Each scene shows the same named points in several views. A view is turned or mirrored, shifted and resized as a whole, has a little noise and may leave points out.
(in the rows, 128 means zero)

Scene 1
View 1
ful: [139 115 120 133 112 109 133 114 129 125 137 132 126 133 126 127 143 149
 134 129 123 104 141 121 110 113 133 119 138 160 134 119 128 146 140 146
 121 126 121 112 120 126 129 124 124 134 123  95 126 126 121 158 156 126
 133 119 121 140 129 140 118 121 105 111 122 148 119 122  88 136]
ginut: [138 124 125 129 115 113 134 114 126 130 144 129 118 143 135 123 142 143
 140 124 125 111 144 123 107 115 132 117 145 151 131 118 139 141 135 137
 118 137 127 117 123 124 137 125 124 136 121 100 139 136 107 146 152 122
 132 124 128 136 133 145 115 116 115 107 124 133 122 113  99 132]
Kopa: [131 114 115 137 109 114 135 121 131 129 146 131 125 126 128 124 141 143
 134 125 127 101 137 116 112 120 130 125 136 152 142 115 125 143 139 146
 109 123 117 110 128 124 125 123 129 136 122 103 120 131 119 155 159 130
 122 118 123 147 128 137 126 116 107 110 119 153 120 113  90 146]
Ziguk: [137 124 123 128 110 104 135 112 127 127 154 129 106 149 142 121 144 139
 135 122 116 104 152 114 111 101 122 113 146 152 134 124 148 131 129 141
 110 138 125 116 128 120 144 121 130 142 116  92 153 148 104 156 150 111
 124 124 130 138 139 154 110 116 122 107 131 135 127 107 100 135]
dun: [123 109 108 144 104 114 139 124 135 129 149 133 128 118 130 125 142 143
 132 124 127  95 133 115 117 127 128 133 131 154 147 109 120 144 144 148
 101 118 109 107 131 126 119 118 136 140 121 107 110 133 122 161 163 130
 117 111 125 155 125 134 133 115 102 114 118 163 119 109  86 153]
Loru: [132 103 107 138  95  95 135 115 136 125 144 132 121 124 125 131 143 153
 123 125 112  90 146 108 119 101 123 122 129 165 149 115 133 140 140 161
 109 118 108 106 130 125 126 124 138 138 119  90 127 129 128 180 161 120
 123 111 120 158 132 145 118 122 105 116 123 170 123 115  79 152]
pevi: [153 123 130 122 117 103 131 103 123 125 135 128 116 155 130 127 143 150
 136 128 113 111 156 126 106  94 132 105 149 161 121 127 149 138 132 143
 134 142 132 119 116 122 143 130 118 135 121  84 153 129 112 154 149 115
 144 128 126 127 138 153 103 123 113 106 130 131 124 123  95 121]
puna: [146 139 136 125 146 161 130 116 113 134 131 131 142 142 126 119 137 130
 157 130 158 140 122 157  81 158 160 125 157 137 111 119 113 159 140 103
 135 146 147 125 106 125 126 126  98 122 131 121 108 126 101  92 150 149
 146 143 130 106 122 124 134 115 107  95 110 106 113 126 112 108]
nava: [100 110  97 152  85 110 147 135 143 131 177 128 112 106 147 115 140 130
 129 114 127  77 129  93 128 132 107 144 127 137 173 106 122 133 134 154
  65 112  93  99 151 124 121 105 154 153 114 117 110 156 110 174 167 122
  83 103 133 180 131 134 141 101 118 119 118 174 127  84  88 179]
Ref: [113 116 111 141  92 101 143 127 139 131 171 125 104 129 151 115 141 133
 129 115 118  84 145  97 123 112 106 126 138 142 155 117 141 127 128 150
  80 124 106 108 145 122 135 113 147 153 113 103 138 158 104 171 159 113
  97 111 134 166 140 150 123 106 124 113 127 155 131  88  95 161]
vud: [147 141 138 122 137 142 131 114 116 132 137 128 128 152 136 118 138 130
 154 127 142 135 137 145  88 136 145 114 158 138 114 125 133 147 134 112
 133 151 144 125 112 121 138 124 106 127 126 111 134 135  95 108 147 132
 143 140 132 113 129 137 121 113 115  99 120 106 119 118 114 112]
vom: [136 123 121 133 124 136 133 120 123 130 138 132 134 131 127 122 138 138
 144 127 139 118 130 135  97 140 142 127 143 146 129 116 117 151 139 127
 121 132 128 117 119 127 124 124 116 130 127 112 112 130 112 128 157 137
 129 126 126 131 123 128 131 116 106 104 114 136 117 121  98 131]
firum: [137 124 121 134 121 132 134 119 124 131 142 130 130 131 131 122 139 138
 142 126 136 112 133 132 102 136 140 126 144 146 131 116 121 148 141 132
 117 133 124 116 122 126 124 122 120 132 124 110 115 133 109 134 155 135
 129 124 126 136 126 132 128 115 107 105 118 137 118 117  97 131]
Vir: [130 134 123 136 132 159 136 127 120 135 144 129 139 126 131 114 137 124
 152 125 157 127 117 143  89 164 149 138 147 129 128 113 107 153 140 109
 112 137 133 118 120 124 119 117 113 130 128 131 100 138 100 106 157 149
 123 132 132 126 119 120 143 108 108 102 109 123 116 113 106 129]
Peb: [142 130 128 129 132 141 133 117 121 131 134 132 137 140 128 120 139 134
 148 129 146 128 131 141  95 141 150 126 149 142 120 121 117 154 140 117
 130 139 136 122 113 124 127 125 110 127 126 113 116 128 105 117 153 139
 139 134 127 122 124 130 129 115 106 102 115 123 117 122 105 122]
Kopel: [139 125 124 130 123 129 132 115 123 131 137 129 128 139 130 122 139 140
 142 127 133 117 137 132  99 127 140 123 147 149 127 119 126 146 139 130
 124 135 131 117 118 124 130 124 116 131 124 104 126 130 112 135 153 130
 135 131 127 128 127 136 120 118 110 105 120 133 120 119  99 127]
rivo: [143 122 126 126 109 101 132 110 126 128 143 130 112 151 135 127 145 147
 132 125 113 104 153 118 111  95 126 109 146 159 128 123 150 135 131 146
 123 137 127 115 123 122 143 126 125 138 118  87 153 136 111 159 150 112
 134 124 126 139 140 155 105 120 116 108 130 137 125 115  95 130]
View 2
pevi: [160 109 152 128 115  76  76 121 135 140 121 142 120 121 113 102 142  94
 144 113  98 124 154 140 115 139 122 114 135 127 120  99 150 113 111 110
 120 114 171 147 136 138 122 132 135 140 157 145  99 139  95  65 101 148
 152 126 173 121 125 109 109 146 121  77 139 124 124 113 152 112]
Kopa: [158 128 130 170 108  99  97 139 130 126 109 106 105 134 114 142 140  97
 112 122  74 138 154 112 130 129 114 134 122 160 106 103 122 123 135 119
 147 141 120 112 133 130 107 134 128 161 144 112 113 133 121  91 128 121
 141 132 136 104 143 124 147 108 119  96 159 135  93 138 161 109]
ful: [147 112 151 146 108  83  88 135 133 133 115 120 112 131 110 126 145  88
 132 123  97 132 146 129 128 141 114 124 132 146 108  94 131 109 122 105
 132 132 134 122 124 131 105 131 135 148 157 127 123 132 106  80 114 132
 155 136 144 120 130 119 131 120 118  83 153 122 103 122 158 109]
dun: [158 132 123 186 108 106 102 143 127 120 102  91 101 133 113 158 138  98
 105 124  64 142 156 101 133 132 114 141 114 174 101 104 112 125 147 113
 154 153 103 101 135 128 105 133 128 169 145 104 119 135 122 101 134 113
 134 127 126  98 150 130 161  95 120 101 165 134  85 146 168 105]
puna: [102 151 161 149 109  79 113 149 168 117 103 140 110 171 102  76 140 156
 113 165 150 115  99 149 132 125 144 111 198 125 128 122 159 144 120 177
  97  74 137 112  61 138 111 115 110 121  43 113 120 136 162 119 164 123
 157 142 131 134 147 140  97 112 122 120 150 170 111 112 100 145]
firum: [140 138 139 165 109  95 100 142 141 121 105 118 107 143 111 119 145 119
 113 136  99 133 138 124 133 127 124 126 147 147 113 111 138 133 132 140
 130 117 128 111 108 135 109 125 119 148 108 112 114 134 133 102 141 123
 143 132 135 113 146 130 130 109 121 104 154 147  99 133 140 120]
vud: [130 146 154 140 113  83  89 135 152 123 114 148 118 145 113  76 140 144
 124 143 126 117 126 145 123 122 139 112 172 117 127 117 162 146 118 169
 105  78 171 132  92 140 128 122 116 122  71 127  95 140 139 102 140 141
 149 129 155 130 137 133  91 134 118 104 137 163 122 117 114 138]
Ziguk: [179 134 130 155 107  94  70 119 128 132 123 131 118 113 124 116 140 102
 127 107  64 132 177 120 114 126 118 124 114 139 117 105 141 136 133 127
 134 123 172 140 155 140 133 135 134 151 141 135  77 145 103  74 110 145
 131 116 171 105 132 117 126 139 122  82 140 137 120 136 160 109]
Kopel: [141 132 145 154 110  89  95 138 144 125 113 126 111 142 111 110 140 117
 121 135 103 125 135 131 128 130 125 120 148 142 118 107 139 128 128 137
 119 110 137 121 110 137 112 127 122 144 109 120 109 135 129  92 135 129
 147 132 141 118 138 126 117 118 119  99 149 143 107 122 139 123]
Loru: [174 109 126 165 109  96  88 136 118 133 114  99 103 120 113 161 140  74
 122 110  56 143 172 107 127 140 105 140 103 167  99  93 114 108 135  88
 158 160 114 116 154 129 103 139 137 173 187 121 116 138  97  73 108 121
 146 125 141  97 133 115 161 110 120  83 157 116  93 138 185  92]
Vir: [121 168 136 179 110 104 113 155 156 107  96 118 101 162 110 105 135 156
  94 158 115 128 117 121 137 116 136 124 168 147 120 127 139 155 141 181
 121  95 118 100  83 135 115 124 104 138  49  97 114 138 166 128 172 110
 135 134 120 115 158 146 122  95 125 123 152 172  97 139 115 136]
ginut: [160 134 141 154 110  87  85 130 134 127 116 127 118 130 116 116 142 110
 126 122  85 131 156 128 120 130 120 125 132 140 114 108 140 130 126 127
 128 116 153 131 134 139 120 132 130 144 131 128  98 140 113  80 121 138
 142 124 160 113 139 121 123 129 121  91 143 138 115 126 151 112]
vom: [131 139 140 163 111  93 104 146 145 122 104 121 105 148 110 117 140 127
 109 142 109 132 128 125 132 124 128 125 154 145 114 110 134 131 134 143
 125 111 123 109 102 132 105 124 117 141  98 111 119 135 139 107 147 123
 145 137 134 120 146 134 128 104 123 107 154 149  98 126 138 123]
rivo: [170 120 141 141 113  86  72 122 131 137 123 135 120 115 119 115 143  91
 134 104  77 128 168 131 116 135 117 122 118 134 115 101 141 119 124 112
 131 122 164 141 151 137 122 135 140 148 158 141  88 139  97  67 102 147
 146 120 170 113 131 110 123 144 121  78 141 126 118 126 163 109]
View 3
puna: [129 126 165  93 125 120 119 109 152 128 123 119 112 129 109 143 132 131
 149 141 160 101 128 103 120 108 107  98 115 124 130 118 127 141 142 137
 132 111  95 137 109 131 140  81 135 108 119 120  96 134 108 114 106 111
 129 122 124 137 106 118 109 120 123 120 129 124 156 106 127 150]
Vir: [125 119 151  93 115 110 119 104 130 141 119 118 126 129 113 150 137 126
 138 142 158 119 129 115 109 114 118 107 129 123 128 120 124 136 137 126
 140 110  87 135 128 134 143  89 136 120 109 114 103 137 101 128 102 108
 134 123 123 125 119 119 103 112 121 130 128 131 135 111 130 152]
Loru: [128 135 127 147 110 128 142 125 119 153 107 103 133 124 111 141 105 127
 135 131 104 164 136 148 119 114 165 127 124 133 115 132 123 120 125 101
 142 134 121 149 152 104 134 135  93 141 101 144 139 122 121 141 150 126
 127 125 109 109 135 114 133 124 139 125 154 152 108 130 128 145]
Peb: [126 130 151 111 121 121 124 116 145 136 120 113 118 125 111 141 125 131
 144 137 138 120 128 119 121 108 128 107 117 127 125 123 128 132 136 129
 133 120 104 143 123 121 134 101 125 119 116 125 113 128 115 123 121 121
 126 126 119 126 116 119 119 124 129 117 137 130 140 114 130 144]
Ziguk: [119 142 135 134 121 122 131 129 149 145 119 112 127 110 117 141 127 140
 136 138 104 137 132 141 117 109 159 112 118 140 120 129 136 110 131 121
 139 129 119 153 142 105 120 130 113 134 125 125 134 125 129 129 140 141
 120 146 100 107 123 120 126 132 143 112 140 132 117 126 145 133]
ful: [126 135 138 135 118 127 135 121 134 145 111 106 123 124 110 139 110 129
 143 133 116 143 133 133 122 111 150 117 117 132 118 129 123 127 128 111
 135 129 117 148 137 109 134 120 105 131 108 140 128 125 120 130 141 126
 127 124 112 120 125 114 131 126 137 121 149 142 125 123 126 143]
nava: [117 123 110 130  98 107 134 114  89 172 105 110 162 113 119 160 133 125
 112 138 114 177 131 162  91 126 170 128 148 131 118 129 124 107 122  97
 157 126 102 144 180 117 141 138 112 159  96 113 137 133 102 163 127 122
 136 137 101  87 153 122 110 108 126 141 133 152  77 132 144 150]
ginut: [123 136 142 129 121 125 130 123 143 142 116 112 123 117 114 141 121 135
 140 135 117 134 132 132 119 109 147 111 119 135 121 127 132 121 132 121
 137 127 115 149 136 111 126 119 114 128 119 129 127 127 125 128 134 132
 123 136 107 116 121 119 126 128 139 115 140 135 127 121 137 138]
Ref: [115 137 115 140 108 113 133 125 123 162 109 109 147 108 121 149 129 137
 121 137  94 162 131 158 105 115 174 121 132 140 117 131 132 103 126 104
 152 131 117 152 167 108 126 144 110 151 113 119 144 127 120 149 140 138
 127 149  94  93 139 123 122 124 140 122 134 141  90 132 150 136]
dun: [128 127 129 130 107 119 136 117 108 154 107 107 137 125 112 148 118 124
 130 134 123 159 134 145 110 117 154 124 130 127 118 130 120 124 125 103
 144 128 106 143 151 114 141 123 103 141  97 134 129 130 109 144 133 116
 133 123 113 111 136 117 122 116 130 134 146 149 107 125 128 149]
vud: [121 134 157 103 128 118 119 117 163 131 125 119 114 120 113 139 134 139
 147 140 139 106 128 115 122 104 122 101 115 130 129 120 134 130 139 138
 129 117 103 145 115 121 127  97 132 113 130 118 109 131 121 116 118 126
 122 137 115 127 109 119 116 126 133 110 129 120 148 113 138 139]
Kopa: [127 130 134 130 112 123 135 119 125 150 109 110 131 123 111 144 116 128
 137 133 121 150 134 137 115 113 151 119 124 130 121 130 125 125 128 109
 139 126 110 148 145 113 135 122 106 136 105 134 127 128 115 139 135 120
 127 125 110 113 129 116 123 121 132 126 145 143 115 124 128 146]
vom: [127 127 148 113 117 120 126 112 131 140 115 111 124 127 112 145 122 127
 143 137 140 130 130 123 115 113 132 112 121 125 123 124 124 131 133 118
 135 120 103 141 129 120 140 101 119 124 109 128 113 132 110 130 121 114
 129 123 117 124 120 117 117 120 126 125 139 136 133 117 125 150]
Kopel: [125 130 146 119 120 123 129 119 141 139 116 112 121 124 112 141 122 130
 141 137 130 128 131 125 121 110 138 110 118 129 122 126 128 128 134 122
 137 124 107 147 131 114 133 107 117 123 115 129 118 128 118 126 129 123
 126 128 114 122 119 117 122 124 133 117 139 134 134 117 129 142]
firum: [128 129 145 115 116 118 129 115 133 143 114 112 124 125 111 144 124 129
 140 137 136 132 130 126 116 111 136 111 122 127 124 125 124 131 132 120
 137 122 106 143 134 120 136 107 117 128 109 127 118 128 112 131 124 118
 128 125 118 123 122 117 119 120 131 125 139 137 128 118 129 148]
pevi: [124 144 145 141 127 130 133 131 160 137 117 110 114 116 112 133 113 139
 147 135 105 129 133 131 129 107 152 112 106 138 119 132 133 123 134 123
 130 132 125 154 128 103 120 123 105 122 125 135 131 122 134 119 147 139
 115 138 106 121 115 117 136 138 146 106 147 131 133 122 136 130]
View 4
Kopa: [110 155 137 129 132 126 110 125 149 125 122 117 128 104 139 148 117 143
 106 118 119 132 150 124 136 136 130 146 135 118 126 156 114 112 117 142
 163 138 128 105 120 125 150 153 113 125 134 115 127 133 106 106 135 122
 108 119 123 110 142 117 142 152 139 138 145 140 146 119 129 150]
nava: [104 221 135 104 157 176 108 143 144 111 118 101 151 130 152 149 128 132
  89 115 135 128 162 108 133 171 136 168 137 117  97 179 103  88 146 113
 174 141 112 115 118 154 213 178 113 103 148 110 140 163  98 111 139 110
 102 116 114 106 160 125 127 150 103 144 159 138 139 165 118 193]
ginut: [124 130 143 139 123 114 117 118 140 127 113 107 119 102 134 143 123 145
 119 113 121 123 133 114 147 128 127 139 140 117 140 146 115 119 116 152
 148 144 135 110 123 120 128 150 104 132 130 106 133 122 120 107 131 126
 107 124 120 116 132 132 139 136 132 143 137 142 141 117 144 128]
vom: [102 132 138 139 114 110 120 115 147 134 129 128 123 103 133 145 114 150
 125 119 118 134 140 142 125 125 122 134 152 124 130 152 111 131 128 133
 155 121 136 100 115 123 122 143 137 121 129 117 130 137 122 118 140 122
 125 140 116 113 128 113 146 138 151 142 140 151 140 128 126 118]
dun: [104 173 137 121 135 134 108 128 153 119 123 123 132 108 144 152 112 145
  97 124 118 136 159 130 130 144 132 150 134 116 118 160 110 107 118 132
 170 135 124 102 116 133 168 157 121 119 137 116 128 142  97 107 141 117
 111 119 123 106 149 113 142 157 137 139 150 138 147 128 118 162]
Kopel: [113 128 141 141 116 105 116 116 141 134 117 119 118 103 134 144 118 148
 123 116 118 129 136 131 136 123 124 133 149 120 141 149 115 126 121 145
 153 131 137 104 118 122 118 143 119 126 129 115 131 129 125 112 135 125
 119 134 119 116 130 123 146 137 145 140 138 145 139 119 134 119]
ful: [118 142 140 132 126 116 108 119 151 126 119 120 120  98 139 145 116 145
 106 121 111 129 147 124 143 127 127 139 132 116 134 148 120 115 102 152
 158 140 133 101 121 116 139 147 108 132 131 116 126 121 104 102 134 125
 107 114 128 111 142 120 144 157 143 137 141 136 149 105 131 142]
Peb: [109 113 139 147 108  97 124 110 143 136 123 124 116 101 132 145 118 152
 130 115 121 131 131 140 132 120 121 129 156 123 139 146 114 136 128 142
 145 122 138 100 120 116 104 138 132 127 126 114 132 132 132 118 139 127
 124 144 118 117 122 119 147 130 152 142 135 154 138 123 135 106]
vud: [116  93 141 154 103  90 132 107 135 143 118 114 113 104 129 136 124 152
 147 112 126 127 113 131 135 113 114 124 164 128 152 143 115 141 137 147
 135 125 141 108 122 117  84 134 127 128 121 107 141 128 147 120 137 128
 126 150 116 121 110 133 144 112 150 146 128 161 135 129 147  89]
Ref: [125 188 143 115 152 159 115 139 136 117 105  90 142 121 145 139 135 132
 101 110 132 117 143  90 150 157 132 160 134 115 121 168 113  90 130 138
 157 157 120 119 123 141 186 172  92 121 143  99 146 141 106 107 127 119
  94 108 118 112 151 142 123 139  98 144 151 135 141 149 139 171]
Loru: [119 170 141 121 140 132  99 131 152 117 114 110 126 101 143 152 113 137
  92 123 110 127 158 114 148 139 134 152 118 110 127 155 120  97  93 153
 166 152 129 102 123 125 170 158  98 133 140 116 123 124  89  93 130 119
  95 100 131 106 155 122 140 168 130 135 149 124 152 102 129 168]
rivo: [136 128 146 134 128 115 113 122 137 129 104 100 118  99 135 140 124 138
 114 115 117 114 128  99 159 126 125 139 131 112 148 144 121 111 102 165
 144 158 137 112 128 115 132 152  84 142 130 105 135 108 114 100 123 128
  94 107 129 118 137 142 138 143 125 141 137 132 144 104 152 131]
Vir: [ 91 131 133 143 108 108 131 112 146 136 132 130 124 112 131 143 117 155
 139 116 131 138 138 156 112 128 120 133 174 134 124 156 106 141 159 114
 152 106 130 103 112 133 112 139 160 106 128 119 137 158 140 131 147 121
 143 165 108 116 121 108 145 121 155 146 138 168 131 157 120 107]
firum: [104 137 137 137 117 110 119 118 146 130 123 122 122 102 135 145 118 150
 121 116 119 135 143 136 131 129 124 134 152 122 132 152 113 126 128 137
 155 126 132 101 119 124 126 144 129 121 130 116 132 138 121 116 140 122
 121 137 119 115 131 116 146 140 146 142 139 150 139 126 130 128]
Ziguk: [137 138 145 134 130 125 117 126 133 128 102  92 123 107 137 137 132 137
 117 109 123 116 129  96 157 132 126 141 134 113 144 152 118 109 115 158
 143 154 135 117 128 121 141 156  87 134 134  99 141 116 120 104 124 126
  98 113 123 118 136 148 130 133 117 144 136 137 142 120 152 134]
pevi: [136 111 148 143 120 101 113 115 138 132 103 103 111  94 132 140 121 142
 118 114 113 116 127 105 161 116 123 132 130 113 157 139 123 116  95 170
 142 153 142 108 130 107 116 145  89 147 127 105 133 104 118  99 125 129
  97 110 128 117 131 142 142 143 135 140 129 132 146  92 153 120]
View 5
nava: [ 89 127 138 152 106 129 170 156  94 145 159 193  85  82 146  74 120 171
 167 163  82 127 156  95  86 115 145 168 102 148 175 127 150 118 139 126
 175 123 184 126  86 154 186 159 128 152 113 136 132 167 120  91  99 127
 101 109  80 142  61 122 160 155 126 124  83 144 153  94 133 136]
puna: [162 108 120  88 131  90 168 132 134 105 130  82 194 114  80 156 144 104
 102 129 114  93 114 126 117 119 121 125 121 166 104 179  98 109 107 130
 121  90 113 118 146 174  96 143 143 100 127 173 158 130 157 151 115 111
 124 108 131 148 115 119 125 147 123 155 130 112  82 115  90  96]
Vir: [139 110 121 102 125  93 182 145 118 110 144 110 178 102  88 135 143 119
 124 146 100  99 125 109 106 121 124 136 122 169 121 170 107 108 110 125
 133  91 133 121 131 177 129 154 145 120 130 168 155 144 150 138 108 114
 122 110 113 154  95 122 139 161 127 155 116 120  92 102  95  97]
Peb: [152 114 128 103 121 105 149 133 133 119 132 108 155 118 105 142 132 122
 110 125 113 104 132 125 115 112 127 135 115 156 122 164 114 111 117 132
 132 105 125 112 134 162 105 134 135 106 121 157 150 136 146 135 111 116
 116 109 127 138 113 118 127 136 124 136 126 121 106 122 103 121]
ful: [145 116 135 126 104 118 128 143 137 142 131 149 108 122 138 117 120 144
 109 124 108 114 143 126 112 105 132 132 102 143 143 147 123 116 136 132
 145 115 145 112 126 146 117 127 124 108 117 146 139 145 139 115 112 130
 111 112 123 122  97 113 121 128 125 118 119 123 121 132 116 158]
Loru: [129 122 140 141  98 129 124 153 131 152 139 178  77 121 160  99 113 163
 118 126 104 125 158 122 109  99 136 139  93 136 158 132 135 120 146 131
 155 124 159 113 115 140 132 130 122 118 112 135 131 155 131 101 109 139
 106 115 112 114  85 114 130 127 124 109 112 127 134 133 124 176]
dun: [123 115 130 135 104 115 149 164 124 139 144 173 104 108 137  96 125 155
 128 144  96 116 147 112 102 107 135 137  99 147 152 141 127 116 139 125
 154 113 162 121 116 151 148 148 129 126 118 146 138 160 137 109 107 132
 114 109 104 128  75 120 135 145 124 125 108 127 120 118 116 153]
Ref: [107 138 146 147 113 136 146 126 106 150 146 165  79  91 150 101 109 161
 152 143 101 130 156 112  92 109 141 171 110 144 168 126 155 116 134 141
 164 136 166 113  89 151 152 138 122 140 106 129 138 149 117  96  99 120
  91 110  95 141  87 120 150 133 130 110  95 145 166 108 138 133]
Kopa: [131 116 133 131 106 118 143 149 126 138 141 158 109 115 136 109 123 147
 120 134 103 116 147 118 108 108 133 142 103 147 148 144 125 114 134 129
 149 115 152 118 118 152 131 138 127 121 117 146 141 150 139 113 108 130
 112 113 111 127  88 116 133 137 122 121 112 125 123 125 116 149]
ginut: [143 126 139 121 118 124 132 124 126 138 132 124 115 116 133 132 120 136
 115 124 112 117 144 128 112 105 130 146 114 148 140 148 131 113 129 141
 139 123 135 109 119 154 109 127 123 108 114 143 144 138 132 121 108 119
 104 110 123 133 112 116 126 126 125 119 118 128 131 124 121 134]
pevi: [160 128 139 121 115 127 111 112 146 149 123 119 106 128 140 142 111 135
 100 105 124 119 146 139 120  98 129 143 112 142 140 145 132 116 130 147
 135 133 128 101 125 148  84 110 115  95 108 139 145 131 131 121 110 122
 100 113 137 122 121 111 119 108 124 108 128 127 136 141 122 149]
firum: [142 114 129 115 115 109 151 142 130 127 138 131 138 112 117 125 131 133
 115 133 106 111 136 118 111 112 128 135 109 154 135 157 117 116 124 132
 140 106 137 115 128 160 121 138 133 114 120 154 146 146 145 126 110 121
 116 112 118 133  95 119 130 141 125 135 118 122 110 118 109 131]
Ziguk: [139 138 144 128 119 133 125 109 123 149 133 125  96 112 142 130 111 142
 124 123 117 125 146 128 108 105 135 158 116 144 149 138 144 114 125 148
 148 135 139 103 109 151 105 118 118 113 106 132 144 132 123 114 107 116
  93 112 120 135 114 116 133 118 126 107 116 135 151 124 129 132]
rivo: [146 131 144 128 113 132 117 115 136 153 128 131  95 121 147 131 110 141
 112 111 121 122 147 134 113 101 132 148 110 142 145 142 138 115 131 147
 143 133 138 101 119 147  95 112 117 102 107 135 142 135 127 113 108 121
  96 114 129 126 117 113 126 113 124 108 122 130 143 133 126 147]
Kopel: [148 118 131 115 115 111 142 133 130 128 134 124 136 114 119 133 128 132
 111 127 114 111 136 125 112 110 129 137 109 152 131 155 122 113 123 133
 137 113 135 112 127 159 112 135 129 105 118 152 146 140 141 128 109 122
 114 111 124 133 106 115 127 133 124 131 121 120 114 123 110 133]
vom: [146 112 128 111 116 104 154 145 129 124 137 125 147 114 110 128 134 131
 113 135 106 107 134 119 111 111 127 133 110 156 129 162 114 113 125 128
 136 101 138 117 130 161 120 142 134 113 124 159 146 141 148 130 110 122
 119 110 120 134  97 118 130 144 124 139 118 119 103 118 104 127]

In a view up to two points have been moved. Name them for each view, in the order of its rows, or write none.
view 1: Peb
view 2: ful
view 3: Ref
view 4: none
view 5: none
